Each row is a point on a landscape with many peaks, with its height.
A climber steps from a point to whichever of its 2 nearest points has the largest rise for the distance, and stops where none of them is higher. Distance is the straight distance between rows; heights are no part of it.
Kefa height 411: [  5 -10   0   1 -17  -3 -15 -18 -23   3  -3  12   0   2 -13   7  -9  13
  -6  -7  -1]
Non height 434: [  0   8  -9  20  -9   6  -5  22  17  16   8 -11  -5  -7  10  31   6   1
   5 -19   6]
Tul height 287: [  6  -1 -10 -16   9   6  10  14   2   6 -13   7 -15   9  -2 -19  16   6
  19  18  -2]
viteb height 395: [  4  -1   3  -9 -12 -21   7   7 -12  -2 -28   8  -1  -8   0   6  11  -6
  -2  -3  -2]
kuzo height 494: [ -5  -9   4  11   3  -1  -5 -25  -3 -14   9   8  12  -1 -20 -14 -14 -15
  -4  -6   1]
zeziz height 609: [ -4  -4   9  22 -15  -9   8  14  -9 -19  -9  17  -5  -6   0  14  17  19
 -12  -2  -3]
Zateg height 477: [  4 -17   3   1   9   0   0  -3 -20 -12 -19  19  15  -9  -4   0   7  11
 -17   0  -7]
vin height 159: [  3  -2   5  -8   2   4  23 -13  -2  -1  12  -6   0   3  21 -21   4   7
  -1  24   5]
Lub height 455: [  0   4 -16   4   0  18 -19  19  14  20   6  -8  -7   3   4  16  14  -8
  12 -14  -1]
sifo height 476: [ -2  12   1   5  30  15  -9  13  15  11  34 -10   9  12  31   1  23   4
  -8  -4  -1]
kobev height 293: [10 -1 -1 34  9 12 11 12 37 -7 27  8 -3 -4 -7 11 -9 10  9  1  6]
nav height 151: [  4 -12  -8 -21  -9   2  -5 -15  -6  18 -14  -3   2 -10   6   3   7 -25
  11   3   6]
nila height 162: [-24  18   7   0  -6 -14  -2  12   0 -17 -11  -9  15   6 -11   4  -9  -9
 -19 -16 -11]
bup height 196: [ -8  11  10  14   2   0  30  -5  13  -9  14  -4   6   3   3 -19  -3  -2
  -2  15   0]
kofa height 478: [-9 25  1 13 15 12 -6 26 39 15 26 -7  1 10 35 13 20 -1 -5 -2  4]
pifet height 332: [  3 -11  -1  10  -5  14  -8  -3 -14   4  20   7  -3  10   9  11  19  34
 -15   3  -6]
Pura height 283: [-10  20   3 -20  -4   4   1   5  -8   9   7 -29   3  19  12  -7  -4   8
  -4   5   6]
Logiz height 345: [  8   0   5   6  -5   3   0   2 -21   6  12  -6   6   7   9  16  -1  32
 -12  -8   2]
limu height 118: [-22  21  -3   0  -1  -5   6  31  12  -6 -15  -9   4   6  -8   6   1 -21
   2 -12  -7]
patip height 672: [-11  12  -5  -8   9   6   3   7  15  15   1 -16  12  -1  12  -1   8 -30
   6  -3  -4]
Fufe height 517: [ -8  22   2  17  16  17   3  28  35   5  25 -17   8  11   9   8   6   2
   6   9   1]
Vezu height 129: [  6 -21   2  -5   4  13  15 -17 -10  -4  -1  14   0  -4   5 -26   7   6
   7  20   8]
mor height 340: [ 16 -12   6  -2 -20 -18   9  -5 -14  -4 -17  13  -5 -17   4   5   7   0
   4  12   6]
suke height 384: [ 16 -16   1  -7   2 -33  -7 -29 -15  -4 -23  -1  11 -23  -4  -2 -33  -7
  -4  -6   9]
dulu height 269: [  3   8  -7 -15 -13   4   7  15   5   8  -6   0 -30  15  -1  -5   1   5
  20  16   8]
bor height 377: [  8  18   6  -9  23 -10   6  26   3  13  -4 -21   5   0  31  -4   1   7
   2  -9   1]
tute height 271: [ -4  -1  -1 -25   1 -12 -14  -3 -13  -7 -30  -6   9  -8 -21   0  -9 -15
  -9 -12  -9]
kuv height 317: [  1   9   5 -14   3   3   1   8 -24  -1  -5 -18   4  16  -1   0  -3  23
 -10  -2  -5]
gub height 376: [ -3  -1   0   4  -5  -2  -5 -21 -21  -1   6 -11  12   2  -3  14 -12   9
 -14 -15  -1]
gube height 571: [  0  -3  -4   3   7  28  -2  -8   6  10  34  -9  -8  13   4 -13  -3  12
  12   9   9]
dasef height 490: [ -4  10   0 -21  13  -9   7   9   1  17 -14 -23  13  -4  22  -6   0 -17
   2  -2   5]
Vibo height 113: [ -4   1   5 -19   9  -3  16  -6  -8  -4  -8  -6  17   7   9 -19   6  -3
  -7  13  -9]
zogat height 240: [  6  -5 -10   7 -24  -5  -5  -3   5   2   0  12 -23  -4 -23  -2 -25 -18
  19 -10  13]
gesa height 277: [  5   0  11   3   6 -25   2 -13  -8 -11 -14  -6  15 -14  -5  -7 -31 -10
  -9 -17   1]
pifom height 121: [ -6 -14  -8 -14 -17   8  -2 -22  -1   2  -2   6  -2  -4  -7 -14   9 -31
  13   7   0]
rumo height 550: [ -7  -9   6  19  -3  -3  -3  -3  -6 -18  -4  13  15 -12 -10  13   6   8
 -17 -14  -7]
mak height 333: [  7   1   0   6  17  -1   8  17   7   6  -1 -14   4  -4   4   4  -4  14
   6 -13   1]
vumu height 464: [  1   4   3  -1  -1  -6   4  15   4   6 -23   5   3 -17   7  11  19 -14
   2 -12  -5]
Dusa height 212: [-13   5   5 -14 -13 -21  -6  -4 -12 -18 -21  -3   1   6 -19  -2 -10 -13
 -14  -8  -8]
Mevin height 312: [ 10 -10  -3 -16   8   1  -4  11 -18   0 -16  12  -5   6   7  -9  24  18
  -2  23  -4]
gel height 256: [ 12   1 -14  -2 -24   8   1   7   7  14  -5   4 -35  -1 -12   3 -13  -2
  25   4  11]
tugo height 653: [-13  -3  -1  15 -24   2   2  -2   3 -19  11  20 -12   4 -10  11  17  11
  -7   6 -10]
bozaz height 380: [  6 -16  10   6  10 -18 -10 -25 -22 -23 -18  10   9  -5 -18 -18 -33  16
 -20  -2 -11]
Bogo height 549: [ -3  -5  -4  -7  17   8   2  10  13  12  -4  -2  13 -13  13   0  29 -17
   4  -6 -11]
gusez height 239: [-20  24   2  -7 -28  -7   1   0  -3   3  10 -23   2  12  13   6  -1 -13
 -11   5   7]
zili height 502: [ 11   4  -1  -6  -9   6  -5  11  14  11  15  10 -39   9  31   8  27   3
   9   9  -4]
pep height 596: [ 10  -4  -6   1  21  20   2  12  18  22  21  -6 -10   2  16 -12   3   7
  17   2   6]
mipon height 633: [22 -2 -2 -5 31  6 -2 17 24 24 12  1 -8 -2 39 -7 12  2 13 -8  3]
Teg height 197: [ 18  -2  -4 -29 -17  -3 -12 -26 -19  16  -9   8 -12  -6   1  15   7   7
   2  33   9]
Lufi height 311: [ 12  -7  -3  24  19   7  16  24  18  -4   6   6  -3 -12  -6   9  -4  23
   8  -8   2]
Tiza height 257: [ 15  -4  -3 -20 -18 -23   2 -24 -21  -5 -22   8 -15  -1 -17  -7 -18  -1
   1  21  11]
dedu height 282: [ 11   0  10   8 -16 -19  24  -3   7  -3  -6  11  -8 -19   9  -2  -4 -10
   9   4  10]
Nol height 632: [ 26  -4   0  -8   8 -12   0   8 -16  13 -23  -5  -2 -15   1  14 -18  18
  10  -6   9]
pida height 76: [-15  11   4 -18   2  -6  14  10  -4 -11 -19  -2   9  10  10 -10  22  -3
 -13   7 -10]
siz height 488: [  5  12  -6 -20  -2  -1 -16   9   2  21  12   0 -22  15  29   0  23   1
   4   8  -1]
dud height 499: [ -6   2  -1   9  22  14  -1  10  18   4  14  -4  16  -3  16  11  30  -3
  -7  -9 -11]
taka height 99: [  3 -14  -8 -11  -2  13  11 -14  10   4  -2   9  -5  -8  -2 -27  -1 -20
  15  14   8]
luz height 613: [-11   8   4  16  -3  13   6   5   4 -15  18   5   3  11 -11   4  16   9
  -5   6  -9]
Simok height 402: [  2 -24   3  -2   1  -9  -6 -21 -21 -18 -13  23   2  -3 -17 -25 -16   6
  -2   9  -1]
Bereb height 394: [  2  12  -3  17 -15 -12   1  22   8   1  -6  -8  -4  -6  -5  21  -9  -1
  -2 -25   2]
seri height 473: [ -8   7 -13 -14  -8  16 -16   8  -4  17  10   0 -19  12   6   3  23  -5
   4  -2  -4]
gozof height 235: [ -3  12   7   7 -15  -9  26   8  10  -7   2   3  -4  -5  12  -3   8   0
  -1   9   2]
fazef height 518: [  5  -5  -5   9  -9  22  -2  -5  23   9  24   3 -27   2  19  12  11   0
  14   4  -4]
buk height 325: [  7 -13   2  -3   3  14  -9   8 -21   4  -2  16  -8   5  11   5  21  35
  -7  12  -4]
geren height 520: [ 27 -12   4 -14   9 -19   1 -17 -20  11 -25  -2  10 -23   2  11 -18   7
  -2   0  10]
garan height 498: [-11  -2  12  33  -5  -9 -12 -19  -9 -24  13  15  13  -2 -13  10  -9  14
 -25 -12  -5]
Sut height 551: [-15  16   9  13  22  12   9   8  15 -17  22  -3  22  10 -15   4   6   5
 -13   1 -12]
kodad height 201: [-13   8   2 -21 -32 -12  -4  -6  -9   7  -4 -11   0   8   7   6  10 -25
  -4  10   6]
kivu height 341: [-13  -1  -7 -12  12   3 -15   2 -11   1 -16 -17  15   6 -27   2 -21  -9
  -1 -23  -7]
vov height 390: [-15   9  -1  11   8   5 -18   5   6  -6  -3 -17  14   1 -29   3 -36 -11
   0 -25  -3]
Puza height 178: [ 16 -11  -2 -21  -1  -3 -12 -12  -8  21 -10   2  -6  -6  18   7  19  -2
   4  16   4]
funo height 213: [  4   3   4  20   3 -25   3   1   7 -17  -9   9   0 -12 -17  -9 -27 -12
   5 -18  -2]
doku height 424: [  4 -22   2  11  21  12  10   2  -6 -15 -13  19  11 -12  -6 -10  11   9
   0   3 -10]
lif height 534: [-10  11  -4  18 -11  31  -6   3  31   7  35  -3 -21  13   8  16   0  -5
  12   9   8]
Turi height 433: [-13   6   3  12  10   6  -4   3   9 -13   9  -6   3  15 -35  -3 -30  -3
   4  -8   1]
nazap height 607: [  6 -12  -6  20   1  10  -3 -11  13   6   9   2   4 -19  -3   6 -17 -12
   8 -15   9]
ret height 323: [ 11 -16   4 -17   2 -17   6 -18 -15 -11 -29   6   1  -2 -17 -24 -16   1
   0  15   5]
fena height 445: [ -5  -4  16  15   4 -17 -10 -28 -15 -27   3   8  11   1 -14  -5 -24  16
 -22 -13 -12]
Pifaz height 221: [ 18   4  -8 -28 -13 -17  -3 -16 -18  12 -13  -6  -8   1  -6   5 -12  -1
   4  25  13]
rofon height 552: [-12  14  -4  12   4  22  -1   8  14   6  36 -15  -7  20   7   0   3   6
   6   8   6]
desas height 553: [ -2 -15  -7  18   7  17  -1 -19  13  -3  18   8   5  -5 -15 -10  -7 -16
  11  -5   3]
gife height 222: [ -1  -2  -4  22  -8 -17  -4  -7   8 -12  -1  16 -17  -1 -20  -9 -24 -13
  13  -6   4]
Mukud height 50: [-17  -1   4 -20   7   3  -5   1 -16  -5 -16   1  20  -2   2   1  31  -9
 -15  -3 -16]
ligo height 443: [-11 -15  -3   7 -18  -3 -21 -27 -15 -12   8  16   0   6 -24  -7 -11  -5
  -4  -9   1]
vifib height 479: [-16   2   4  10  17  14   4  -1  13 -13  20 -15  22  13 -23 -10 -18  -4
  -3  -1  -5]

Where does a climber stop that starts at each point below?
gub | nazap
nav | Simok
Dusa | tugo
Lub | mipon
kofa | mipon
gozof | patip

Call two points neighbours if one is among the 2 nearest of the other. Go from one point of each pair to the other, from neighbour to neighbour, staying as high as possible. Name the lowest point that can't be avoided.
patip, Nol | mak
nazap, Simok | nav
rumo, Simok | bozaz
patip, mipon | sifo
